Each row is a point on a tangle of strands that fork, close into loops and nearly touch. The rows are in no order.
Points whose rows are less than 80.3 apart are linked; no others are. Some points are linked to none.
j328:  46  18 -36  -6   5 -12  28  26   0  11  18 -25   0 -18  10 -24  -4  18  -8  -7   3 -14 -13 -24  -7
j756:  11  -8  16 -12   2  -6  10   1 -31  13  22  16  25   6  42  17 -34 -21 -32  -2  12  44 -32  56  11
j705: -29  -1   2  17  19 -20  10  11 -10 -64 -26  16 -30  15   7 -19  -4 -19 -18  18  40   2 -33   2   9
j933:  25   0 -10 -14  15 -16  35   0 -19  12  11   3   0  -1  28   7 -20 -33 -28   5   0  34 -13  49   9
j292:  -5 -37  14  27 -12  -3   5 -12   1 -32 -14   5  -3  24 -23  -8  -1 -23  33  23  21 -14 -10 -12  13
j772: -54  27 -18  23  23 -13  -3  -8 -19  -4 -48 -15 -27 -15 -37  -7   1  13   9   7  14   3 -19 -10   3
j386:   0  -8  14  28  29  -1 -10 -38 -49  11   3  31 -28  14 -21  19   4 -37  -5  -5 -15 -29  37   9  -2
j777: -20  39  -1   4 -30   2 -29  47  27  -2 -18 -26  -5 -40   4  21  15  42  27  13 -35  13 -34  11  -5
j532: -30  13  25  18  10 -18 -28 -32 -25 -34 -35  21 -35 -24  -8 -26   4   1   1   5  22 -42  -8 -23   1
j681:   4   3 -18 -18 -12  17  21  21 -13 -30  -1  12  33 -27 -12 -18  10 -11   8  -9  23  19  -5 -10  17
j108: -11  34   3 -10 -20  -5 -10  38  37  21 -13 -10  21 -18 -16  18  13  31  43   1 -27   2  -7   3  -5
j901: -28 -20  47  19  13 -10 -16   6  -3   2 -45   5 -22 -16  29 -17  -3  14   6  22  26 -21   2 -42 -32
j761:  10   9 -36  -8  11 -27  38   9   6  11  -5 -32  -4   6   7 -19   0  12 -20 -22  17 -12 -16 -23  18
j656:   0 -15  35   9   1 -12   2 -55 -11 -12  -5  11  -9   3  -9 -10  33 -52 -19   5  -3 -12  42  12   1
j640:  -5  17 -25  10  32 -33  23 -19  -5  28  -8  -2 -18  20  -3  -2 -19  -4 -26  -9   0 -43  15   8   1
j369:  -1  27 -12  15  12  12 -16  38  36 -31 -16 -20 -31 -24  16 -23 -30  31  30  32  -6  29 -25  28 -17
j331:  -6 -43  19   4   0  27   6 -34 -48   6  29  25  24  52  21  18 -14   9 -34 -29  18  12   4 -24   0
j998: -12  18  15   7  12 -21 -12 -46 -34 -33  -7  40 -30 -19 -14   1  16 -18   6  -6  14 -42  19 -21  12
j879:   5  28 -33 -32 -11 -24  16  15  40  15  14 -16  18  -5 -17 -12   2  24  11 -16  -4   4  21 -13  -2
j771:  36 -31  14  11  24 -12   2 -10 -11 -17 -19   9 -29  11   7  -7  10 -13 -22  15  32 -16  31 -32 -13
j712:  12  14 -23 -44  31  36   7 -25  19  30  11   7  17 -32   7  -5 -34  27   5 -16 -17  31  21  11   0
j190:  34  35 -37  -4   7  -4  -9  13  41  19  11 -28 -23 -25   3 -22   1  13  -5  -3 -25 -13  29  13 -37
j990:  34  18 -21 -25  -4 -31  16   2  24  31  33 -17  11  30  18 -10 -12  -6 -16 -37  -9  -8  15  20   6
j273: -12 -44   0   2 -19  17  11 -30 -50  -8  24  16  26  48 -12  14   2 -19 -12 -17  19   2   7 -19   6
j686:   0 -38  16  -7   0  13 -14 -52 -27 -11  39  18  -7  54  34  20  -3 -31 -48 -12  13  33  26  36  -2
j76:  40 -25  -2   6   9  14  -5   0  -7  15   7  22  25  19  15  19 -50 -29   2  10  -2  18  16  57   5
j182: -18   1  57  -2 -22   7 -29  16 -23 -25 -49  -9  -4 -22  30   1  57  -2  -1  11  18   9 -22 -22 -16
j196: -40   6  11  13   1 -47 -13  10  14   8 -47 -23 -36 -30  -7 -21 -17  37  -1   5  12 -17 -10 -27 -19
j847:  12 -15 -11   3 -26  23   6  27  -8 -50  23  31  28  26 -12  14  15 -11  18  24  31  13  -6   0  13
j629: -53  14   9  13 -24 -31 -25  23  23  23 -31 -55 -35 -16  -8   1  21  20  -1 -14 -12   5 -35 -25 -16
j949: -43  30   5   2 -36 -29 -27  18  34  33 -29 -38  -6   0 -11 -10  27  -1  11 -22 -13  -4 -12  -8 -28
j22: -47  11 -19  -9  16 -28  30  11 -16 -15 -27  15  11  14 -21   4  -9  -6   9  -4  21  13 -19   5  18
j564: -20  -2  12  27  -1 -28  -2  20  17 -28 -51 -13  -7   7  -7  -5 -24   6  18  15  22 -15 -22   6  13
j491:  15 -51 -20  16 -11  15  21 -17 -12  29  21  -3   6  39 -15   8 -13  -4  25 -13   4  -5  22 -15  10
j703: -43 -21   7   8  -7  -3 -10 -45 -20 -28  -8  40  14  21 -42  11   3 -31   1  -1  17 -11  -2 -18  22
j699:   2  -3   6 -49  -3  25  21 -14  -8 -18  18  29  44  13   9   8  -9  -4  10 -13  13  27 -13 -21  12
j754:  21   5 -18   4  26  -2  13   1 -11  25 -16 -17 -12 -21  -3  -3 -17 -33  -8   9  -9  49   4  52   3
j240:   6  28 -28  -5   4  22 -33  10  36  33  12 -45 -21 -49 -30  -4  25  33   8  -1 -27   3  13 -18 -12
j930:   4  25 -47 -40  -2  12  18  20  -7 -10  30  25   7 -15  -6   0  -7  39  -3   7 -14 -36 -30 -14  30
j958:   4  -9  20   1 -13  -5   7   5  -9 -36 -27   5   6 -13  -8 -22  29 -11  20  17  35  -1  15 -16 -21
j78:  29   4   7   3  15  -1 -10  -8  21  42 -17 -20  22   4   1  -3 -24 -14   6  -8 -41  -1  22  37 -12
j706:  -1  27  -7 -21 -22  10 -26  21  27  11 -15  13  20 -27 -23   7   5  36  30  12 -33 -33   2 -12  -9
j229:  -7   3 -23   0  12 -19  30  20 -22 -14  -5 -25  -9   0   8 -25   5   7 -22  -4  25   0 -53 -37   7
j723:  19   8 -32  14  42   9   4 -14   9  39  -7 -38 -10 -36 -15  -6  -1  -8  -7  -1 -23  38  15  15   4
j919:  30 -21  -4  13 -13 -30  33  17  -5 -12   0  -3   0  17  -2   0  -4   8   7   9  34 -26  -3 -30   4
j30:  34 -29   3 -19 -14  -3  -6 -30 -13 -21  35  -1  10  42   7   3  45 -36 -27  -3   8   4  31  -8   8
j44: -17  15  -9  16   7 -27  -1   1  32  32 -23 -44 -20 -19 -12 -28  -3  -2 -16 -17  -8 -23  16 -13 -33
j232: -14  19 -15  -5  -9 -17  45  27   6 -15   6 -13  31  20   2  -1 -22   2  13  -1   7  25 -52  19  17
j583: -41   5  47  52 -16 -21  -5  34  20 -12 -30 -20 -17  13  18  28   1   5  10  16 -21 -16 -34  21 -10
j126:   5 -11   7  -6  16 -17  29 -32 -44 -12  16  15 -11  23  13 -14  33 -34 -30 -21  24 -24  -4 -11  22
j216: -37 -16  54  24 -23  -6 -34 -21 -19 -48 -31  15 -29   5  -3   1  28 -19  10  34  16 -12  -8 -19  -9
j768: -28  11  -2   9 -28 -29  -8  18  46  -2 -17 -19  14  36 -25  -8  -6  -3  28   5  -2 -17  -8   2 -21
j509:  11   0 -17 -13 -18  13  26  33 -10 -25  34  24  39  27  -1  26 -13  17  30  11  14  -1 -18  -6  22
j724: -15  -8  -6  15   8 -26  10  -5 -22 -37 -12  11 -12  17  15 -18  -6  -1 -22   8  42 -28 -55 -31   6
j37: -24   9  24  24 -26  -2 -14  22  33  14 -44 -33  -3 -16  33   4  18  16  16   7   3 -23 -36 -14  -8
j864:  31   8 -17 -35  37  34  11 -22  -5  12  11  17  33 -17  16  -4 -23   0 -22 -20  -4  40  16   7   2
j607:  33 -15  22 -45  -1  20   7 -37 -18  -5  29  15  36  40  28  -1   5 -11 -10 -23  17  25  10 -16  15
j849: -27  12 -23   7  14 -38   9  -9   1  -2 -20   9 -11  14 -17   5 -13   3 -14   1  19 -50  -9 -20   4
j996:   9   6 -14 -31   6  13  21  -5  -9  30  29 -16  31   5  12 -12 -36  24 -13 -49  -8  18 -15 -10   2
j508:   1  35 -43   6 -20   4  -7  49  28 -32   8 -14   8  -7 -15 -14 -22  21  14  12 -12  11 -22  25  12
j796:  30 -30  24   4  12   5  25 -22 -27  24  43  11  13  40  44  19  -2 -17 -20  -9   7  20   2  29   6
j458: -12  17 -10  19  28 -25  10  -9   7  37 -26 -18 -13  -5 -15  -6  -9 -12 -23 -13 -22 -25  23  15 -24
j478:  15  -4  36  12   5 -12  -8 -29  -9  -6 -36   3 -22 -31   9 -18  34 -33 -30  11   0  -8  28  -2 -17
j354: -12  -1  20  10 -10  17  -3  14 -12  29 -35 -46 -31 -49  39   5  24  35 -12   2   1  18 -28 -48 -13
j87:  34   3 -18  -3  21   7  45   6 -20  25  40   6  14  -5  36  -1  -1 -17 -33  -6  -8  15 -21  23   5
j378: -14  47 -45 -49 -29  -2 -16  15  37   2  32   4  -1  -7 -27 -10   4  26  16  -8 -13 -10   5  -2   9
j387:  -7  20  -9   4 -11  22 -20  21  23  40   6 -55 -21 -54 -10  24  34  30  21   3 -19   8 -15 -26  -5
j550:   6  42 -56 -46  -5  -1   0   8   6   9  29  10 -10  -6 -14 -10  -8  42  -9  -5 -26 -43   0   1  18
j875: -31  36 -13 -18 -37 -16 -16  23  53   6 -10 -21   5  10 -28 -21   9  -7  23 -10  -7  13  -2   3 -20
j786:  -7 -20  12  -4   6 -26   0  -7 -42  -6  15  29  -8  40  20  19  -5 -53 -35   7  21  12   2  57  19
j181: -18  11  14  28   7   9   2  30   2 -39 -37 -13  -5 -25 -15 -18   1 -10  17  20   1  39 -23  18 -15
j365:  46   4   6 -33   0  18  25 -12 -28  -5  42  23  25  15  20  -1  36 -27 -10  -7   3   4  -6 -13   9
j32: -50 -11  10  20 -20 -14 -25 -37 -16 -54  -6  38 -15  25 -37  19  24 -32   1  24  13  -7   5  15  23
j449:   6 -47 -20  -4 -15  -1   1 -30 -47   4  55   0 -28  57  18  11  50 -16 -30 -17 -10  32  30   5   2
j118:  52 -18   1  -7   5  32  20 -20 -16  27  56  19  20  28  37  20 -23   1  -6   1 -12   7   0  22   9
j406:  15   3 -16 -49 -13   8  -7  15  30  13  55  14  27  32   6   7 -22  24   4 -31 -10 -26  12 -10   9
j547: -15 -32   2   9  -8  -7 -26 -61 -24 -12  13  22 -27  35 -34   7  39 -22   2  -1   3  -6  36 -22   6
j432:   4 -28  22  -3  23  -6  21 -56 -16  17   1  22   2  29  13   6 -32 -24 -24 -25  -5  -4  21  18  14
j224: -34  10 -11 -11  31 -11  27 -40 -37  18  -4  20  21  11  -9  -8 -35   2 -30 -33   5 -14   5  -6   3
j635:   0 -34  26  16  17  12 -18 -26 -16  20 -15  23  10  33  11  23 -37 -38  -9   7   3  19  28  54  -5
j237:  -4 -29 -13  25  19 -18   3 -19  -6   4 -12  18 -22  31 -24  16  -3  -5  -3  16  24 -47   7 -38  -2
j812:  39   1   9  22  22  -7   2  10  13  17 -32 -13  -7 -16  13 -17  -6   3  -1   5   1 -32  27  -3 -28
j394:  17   7   8  15  20   6 -16  -4   1   9 -51 -19  -7 -41  -3 -25  20  18  -8   7  12  15  -1 -36  -7
j441: -24  19 -29   1 -27  -3 -12  10  31   9  17 -47  -1 -22 -47  -6   3  25  33   5  -8  35  -4  -2  13
j288: -26  -8  -3 -16  14 -14  30  -6  -2  -5 -17  17  29  12 -14  12   3 -10  15   2  36   6   8 -16   3
j479:  12 -13 -14  14 -21  12  -8  31  30 -15   5  13  24   4 -24  12 -10   6  35  21   7 -24   2 -10   4
j519:  50 -45 -10  20  -1  22   7 -11 -15  -7  26  15 -18  17   0   0  24 -23   7   8  13  -6  27 -18  10
j342: -21  38 -27 -11 -33   2 -45  24  46   5  36 -34 -31 -23 -45 -18  35  25  39   5  -6  29   6   2   6
j566:  20   3  -3  16 -13  14   8  26   8 -66  -2  34  11   5   1   7   1  -5  12  49  21  16 -13  15  10
j976:   4   4 -22 -39   7  39  11   6 -19  -6  45  39  29   0  17  12  -9  25   1  -5  -6 -28 -30 -14  22
j12: -23 -14  42  54  -7   1  -1  14  11 -18 -35   1  -1   9  -4  24   7 -19  30  25  -8  -3 -12  31   1
j332:  13  13  12   0  10 -11   3  25  20  55 -23 -35  -4 -40   5  19  20   3   2 -17 -37  -6   5  -8 -26
j73: -18 -19  30   2 -25 -18 -32 -41 -18 -35 -17   2 -12  21 -28   7  42 -25   1  21  11 -15  22 -26 -10
j35: -27  -2  56  59  16 -13 -21  27   3 -23 -46   0 -31   4  22  18 -21   8 -11  23 -22  -2 -18  19 -20
j895:  44 -17  -2   0 -18   2  28  10 -13  14  39   9  42  17  12  15  -9  14 -16  -4 -11 -23 -15 -21  11
j778:   9  15 -27 -13  24  14  -7  10  24  50   9 -36  -2 -30 -28  -1   0  11  -3 -15 -32  26  23  -1 -15
j728:  -1   7   8  10 -12   0 -28  25  53  -6 -34 -18   1 -13   8 -17  -7  27  21  26   5 -21 -20 -13 -26
j664: -21  43  -4 -26 -30   0 -28  24  28  42   7 -31  16 -26 -16   9  35  42  22 -20 -32  15  13  -5  -8
j192: -30  28   0   6 -44   4 -52  32  52  -1  23 -48 -50 -37  -7 -11  28  33  31  10  -6  31 -11  -8  -5
j259: -41  10  17   5 -30 -10 -45  55  46   4   0 -59 -44 -25  22  -7   9  35  17   7  -8  35 -32 -16 -11
j383:  19  50 -49 -24 -11   7 -23  -9  31  31  38 -18 -29 -22 -17 -16   6  21  -8  -6 -39   1  35  26  -8
j177: -13   2  30   5  -5  -1  -2  16  -3 -59 -39   0 -16 -22   7 -35   8  -7  23  27  32  27 -15  -4 -13
j236:  30 -13   1   1  15   3  31  -3 -16  -1   5  18  22   8  -8  -1  -6 -34 -27  -5  -4   7  25   2 -11
j773: -17   3  17  19 -12  13   1   5  29  32 -39 -18  27  -6   2   9  16  -1  23   8  -4 -28 -11 -10 -10
j210: -15  -5   4 -21  13  -8   6 -13  21  31 -20 -12  35  18 -12  -5 -30  -1   1 -36  -1 -12  17  -1   0
j845: -18  15  -1  -9  17 -21  20 -32 -38 -14  -8  27 -11  -3 -12 -20  18 -24  -9 -15  26 -31   0 -18  27
j616: -16 -43 -14  17 -17   2   7 -41 -48  -3  26  22 -22  44 -27  10  23 -15  -7  -9  10  -5  16 -28   6
j80: -15  14 -16 -64 -13  12  -4   9  27   1  36  17  30   8 -10   5 -46  34  32 -18 -12  -5  -5   0   7
j666:  -3   5  36  47  15   2   1  34  19 -39 -42  -6 -15 -23  13   3 -11   8   7  22 -16  25 -14  24 -27
j749: -30 -13  35  32 -15 -24 -15   2 -16  -3 -47  14  -3  -9 -33  16  -4   1   9   8  -9 -38 -14 -15   4
j395:  44  -2  -9 -19  10  34  26 -18 -17   2  39  28  26  20  24   3   7  -5  18   8   5 -14  11  -3   9
j492:  18  27 -51 -34  12  17  -6  -4   1  31  55  -9 -13 -14  18   4 -38  38 -27 -16 -40  20   0  41  19
j105:   7 -39 -11  34   0 -11  -8 -42 -35 -15  30  19 -48  31 -10  10  21 -44 -43   6   5   4  42  25   7
j433:   0 -28  -4  15  18  -6  -1 -44 -56  11  19  36 -24  45 -24  23 -13 -21 -15 -13  -7 -12  31 -10   7
j675:  30   5  13 -27  32  35   3  14 -17  21  49  13  21  -1  64   9 -22  22 -29 -17 -11  11 -23  39  14
j668:  30  15 -37 -16 -13 -11   6  34  22 -18  13  -3 -14 -29   5 -25 -10  40   3   9  14 -19 -22 -28  12
j10: -52  28  19  17   1 -13  -9   7 -27  11 -38 -10 -40 -27   3  18  13  19   5  -7  -8 -38 -33 -21 -12
j561:   5 -33  15  12  12 -10  17 -32 -50  11  48  19  -5  41  30  14  30 -32 -41 -14   2  -8  -1   8  12
j946:   7  21  -2  12 -12  34 -15  26  12 -53 -15  30  19 -24 -18  -2   0   0  37  36  -4   2 -16  18   6
j737:  14 -31  -4 -21 -20 -27  -8 -35 -34 -15  54 -20 -20  52   6  17  44 -23 -43  -3  -1  -8  38  -2  -1
j498:   1   5  36  11 -15  17 -16   7 -10  -5 -46 -17  -5 -50  32 -13  33  15   4  11  10  11 -17 -35 -12
j654:  21  -6  17 -19   0  13   4 -10   5  -2 -12  35  32 -18 -19  14   7   6  34   9  -4  -4  18 -11   7
j106:   6   7 -15  -5   3 -33  35  -8  -1  30  20 -16   6  32   8  -7 -12  -7 -29 -28   0 -34  -6  -2   0
j53:  -5 -53  21  13  11  14  -5 -33 -32   2  24  23 -11  43  26  20 -45 -26 -26  -9  17  34  25  48   1
j507:  13 -51   0  18 -17  31  -3 -12  -4 -12  10  11 -11  14 -21   1  45 -18  34  13  15   7  28 -29   5
j610:  25  25   9 -20  -8  -7 -26   8  38  47  -2 -17  14   2  -3  -7   5  -8  17 -33 -36 -18  31  15 -11
j694: -10  -9  40  -3   4 -17 -33 -22  -8 -31 -33   5 -22 -22  13 -29  35 -16 -29  15  22 -15  32 -29 -20
j894:  31  30 -24 -21  23  17   9 -11  17  16  -6   9   2 -44 -12  -2  14  17  13  14 -25   5   8  -2   2
j471:  11  34   1 -35  -1   9 -31   6  27  47  16 -16   0 -13   0 -11 -16  19  13 -36 -46  17  40  36 -17
j983: -16   6  34  35  14  -9  -8 -11 -21  25 -42  -7 -33 -35  13   3  16   8 -19  -5 -11 -43  -7 -16 -14
j250:  19 -21  14 -26   7   9  11 -16  15  14  28  -4  31  28  28   0 -51  21 -11 -40   4  -8   8  -5  -6
j545:   5 -23  26 -15   6  -7  -6 -62 -27  -2  10  21   4  33   6  -1   9 -44 -30  -9  -2  10  40  28   2
j168: -39  -6  16  50   0 -12 -10 -15 -13 -48 -23  29 -16  31 -25  22   3 -22  -1  38  10  -2   5  20   2
j422: -48  -8  40   9  -4 -12  -6 -22 -17 -11 -44  29  23  -4 -36  16  11 -21  15  -1  -2  -7 -10  -2  11
j745:  -5 -33  27 -14  -8  -9  -8   2 -47   6  32  27  10  39  42  28 -13 -24 -31  13  23  39 -24  50   0
j430: -15  25 -68 -24  -3  12  11  22  13   2  40 -26  16 -11 -21  -3 -11  29   9 -11   2  27 -36  -9  28
j298:  20 -25  24 -11  24  19  24 -28   2   9   8   4  18  19  36  -4 -50  -9 -19 -35  10  14  16  23   4
j717:  27 -55   0 -11  -8  30   0 -28 -26   9  60  17   2  41  23  23  28  -8 -23 -22   5  45  22 -12  13
j258:  -4  -5  29  28  29 -16  -5 -20 -26  26 -23  19 -20   6  -9  22  -3 -41  -8   5 -28 -28  20  36  -8
j966:  16  10 -13   8  27   6  14 -17  -6  16 -31 -22  -7 -33  -9 -23  19  -8 -20   0   2  22  17 -10  -5
j149:  11  21  -8  -6  -1  21  -1  -6  24 -12 -14   0  -5 -64 -10 -18   7  24  26  28  -2   4 -14 -22 -15
j807:  12 -23  49  25   8  -3   2 -14 -21  24 -22  12 -14   1   7  33  24 -43 -10  17 -19   1  22  31 -13
j15:   3  12 -66 -14  14  26   5  10  21  15  26 -35  -4 -31 -25 -10   2  25   4  -3  -1   5  -7 -20  18
j157:  -5  23 -28  -1  -5  -5 -19  32  46  12 -24 -36 -11 -22   1 -21   6  27  17  16  10   0  -5 -26 -27
j720: -10  25 -29   1 -18 -26  -9   2  43  24  -1 -46 -17  -8 -25 -33  15   3 -18 -18   3   9  31 -20 -25
j581:  27  20 -30 -26  -7 -13  16  23  17  38  48 -19  19   9  29  -9   5  23 -16 -36 -10 -14 -10  -4  25
j300: -11 -10   6   9 -21 -18  21 -14 -20 -39 -14  17  32  40  -6  13  -9 -13   9  11  19  16 -22  15  29
j450:  62   9 -29  -2  20  -6  30  10   6   8  17  -2  -6 -14  16 -10 -14 -11 -17   7  -9  -6  -5   8  -4
j74: -47  12  28  29  -8 -17 -26  30   8   1 -49 -28 -29 -23  32  13  -4  43 -18  18   0  21 -38   0  -7
j324:  28 -44  -2  20  -7   7 -12 -18 -20 -10  25  15 -19  31  -4  12  11 -57 -18  17   2  25  34  34  -1
j151:  44   5 -18  -6   9  -1  -6  14   3  20   7  -9  22  11  13  -6 -51 -20 -11 -19 -26  14  17  53   5
j83:   3   4 -31  10 -13   8  -4  52  24 -33  -1   6  29  15 -12   2 -25   0  11   2   3 -15 -18  15  13
j45:  14 -40  38  -6   9  22  11 -15 -16  23  38   3  26  38  44  21 -28  30 -38 -30  10   1 -14 -11  -9
j98:  24 -33  11  24  11   8  10 -14  -9  12 -16  14   6   9 -21  15  -4 -33 -10   6 -12 -11  22 -18 -26
j924: -15  20  14  17 -10   7 -55  46  43  -2   3 -45 -47 -31  32   2 -10  42  12  13 -37  45 -32  15  -6
j892: -37  10  -4  24  -3  -8  14  42  28 -19 -25 -29   1 -26 -27 -12 -18  -5  22   9  -8  14 -17  15 -15
j693: -16   8 -27 -32 -10  11  27  23   3  13  35  -8  38  -8  10  -9 -14  27  -1 -29  -1  21 -39  -9  26
j43:  -8  -1  47  29  -3  -4   1 -19 -17   9 -40   2 -11 -24   5   8  45 -12 -12   7  -2 -27  14 -21 -13
j262: -24   4 -14   1  -3   1   9  19  14   1 -21 -33   1 -42 -42 -12   1  10  23  -2  -5  25 -16 -15  -3
j758:  16   1  -7 -40   7  32   6   0   4  19  57  27  27   6  25  10 -30  39 -16 -20 -17 -34  -8  -2  16
j495: -12  -2   1 -16  14   9  34 -24 -33   4   1   9  32   5  -2 -10  -7 -23 -32 -25   6   8  10  -9  -7
j411: -40  25  19  42  33 -17  -9   2 -17 -44 -46   9 -34  -5 -10  -6 -11  -3   0  18  -5   7 -24  32   1
j940:  43  22   3   7  -2  -8 -20  29  34  16  -3 -15  -8 -28   7 -13  -5  18   8   4 -22 -35  23  -4 -33
j605:  19 -33  27 -13  23  49   6 -15  -7  14  23  26  20  13   4  13 -18 -17  18 -12  -4  17  41   6  -7
j333:  15 -36 -20   0  -7  20  15  14  12   4  23   8  29  31 -23   7 -18 -10  22  -6   7 -18  13 -23   8
j575: -52  12  49  13  -7 -12 -37 -24 -28 -37 -28  17 -28 -32   1  -9  29 -13   4  12   6 -23 -25 -16  -7
j178:  -3 -14   0   1 -10  -6  34   1 -34   1  12  10  33  27  12  -5  12 -15  -7 -13  25  -8 -39 -18  19
j2: -38   2  11  18   0 -27 -17  26  25  -9 -44 -33 -27 -36   1 -19  -7  35   8  22  16  28 -20 -10  -1
j676:  64 -11  -4  12  15   8  18   3  19   2  11  14 -10 -23  10   6 -17 -20   4  26  -5 -12  23  28  -7
j826:  27  -2  -1  -6  -3   9  19   9 -12 -37  -6  12   5 -30   4 -35  25 -19 -14  -1  25  -3  24 -18   3
j140: -44   0  49  28 -10  -1 -30  22 -27 -14 -62  -2 -17 -19  25  16  13  18  -7  13  13  -1 -34 -20  -1
j877:  -8  21  -1  11 -15  27 -29  30  18   4 -21 -36 -19 -59   7  11  14  49  32  22 -13  20 -43 -22   4
j289: -18  33 -39  16  -6   4 -28  38  47 -19 -12 -31 -10 -24  -6 -19 -10  35  23  28   4  22 -20   8  -6
j72:  25  17 -13 -37  18  27   6  11 -13  18  47  16   0 -11  43   7 -51  36 -24 -24 -23   5  -5  53  11
j747: -61  29   9  31   6 -20 -13   0 -15 -14 -54 -14 -32 -21 -11   1  -2  10  16   5 -14  -9 -40  15  -3
j753: -43   5  17  13 -22 -10  -2  12  29  18 -32 -12  29  16 -14  16  -2  -5  33  13 -14 -11 -25   9 -19
j711:  34 -44   9 -26  -1  43  -1 -29 -13 -11  59  27   7  22  16   7  12 -17   8 -12  -3  22  47   3  -1
j142:  33  10 -12 -25   9   2  13  -4  26  15   1  13  33 -17 -14  -3  -7  10  21  -8  -7 -11  13  -7   8
j623:  -1  20 -24 -17  -1  29   1  19   0 -27  -6  25  26 -31 -26  -9  -7  10  35   2  -4   7 -10   3  29
j954:  23  31 -46 -45  10   6  -1  -1  15  26  39   1  -8 -17  -7 -11 -15  23  -8 -20 -42 -15  17  23   9
j650:  30 -32  11 -11   1  45  -3 -12 -11  -1  54  34  12  18  52  23 -45   1 -11   7   6  24   3  53   3
j592: -35  15 -35 -17   6 -20  17  15  13   4 -11 -23  25  30 -15  -8 -22  -3  14 -16   7  14 -28   8  10
j598:  22   8  -8   1 -12 -12  17  36  11 -33 -11   5  -3 -11   2 -12  -9  28  20  20  36  -6 -11 -19   2
j69:  35 -27  29   9   7  16  -5 -17 -11  11   5  20  -2   0   0  13  16 -51   9  24 -12  16  43  35 -10
j55: -11  -1   2  35   5 -20  15   4 -21 -50 -11  17  -2  48 -12  21  -9 -12  -2  28  10   9 -24  25  20
j881: -23  43 -56 -33 -31   0 -17  41  32 -22  44  -1  -9  -5 -23 -14  -6  21   8 -11 -18   6 -22  29  20
j257:  -5 -18  34 -18   2   9   9 -22   1   2 -10  26  39   2 -17   9  17 -22  24  -8  13  12  30 -20  -5
j782:  16 -15   0 -17 -22   7  -6  -2 -11 -45  21   8  22  37  -1  -5  38 -30   3   5  37   0   9 -20  16
j905:   8 -18  18  16  -5 -15   0  -8  -2   4 -44   1   8  -2 -31  -8  -8 -12   1   1  -9 -28  -1 -28 -10
j429: -21  25 -26 -58   8  25   0   1  21  20  20   3  30 -30 -10  -3 -35  46  22 -24 -17  19  16  -2   1
j112:   0 -21  21  21  25 -10   7   0   2  -4 -34   8 -22   4   6   2  13   3  -3  30  31 -36  18 -38 -23
j285:  59 -19   1  13   0  19   6  -2   8  -7  11  22  -7 -24   2  -1  10  -6  16  24   3 -26  41  -8   4

A piece is all that can be reached along the links. How many separate loops has the piece of each point below (a circle has one, a figure eight two, a Y none), and how many tips (points with one link)?
j45 | loops 0, tips 8
j190 | loops 0, tips 8
j745 | loops 0, tips 12
j681 | loops 0, tips 4

How many points has the smallest loop of links through each point below? Write none if it is on no loop.
j177 | none
j747 | none
j498 | none
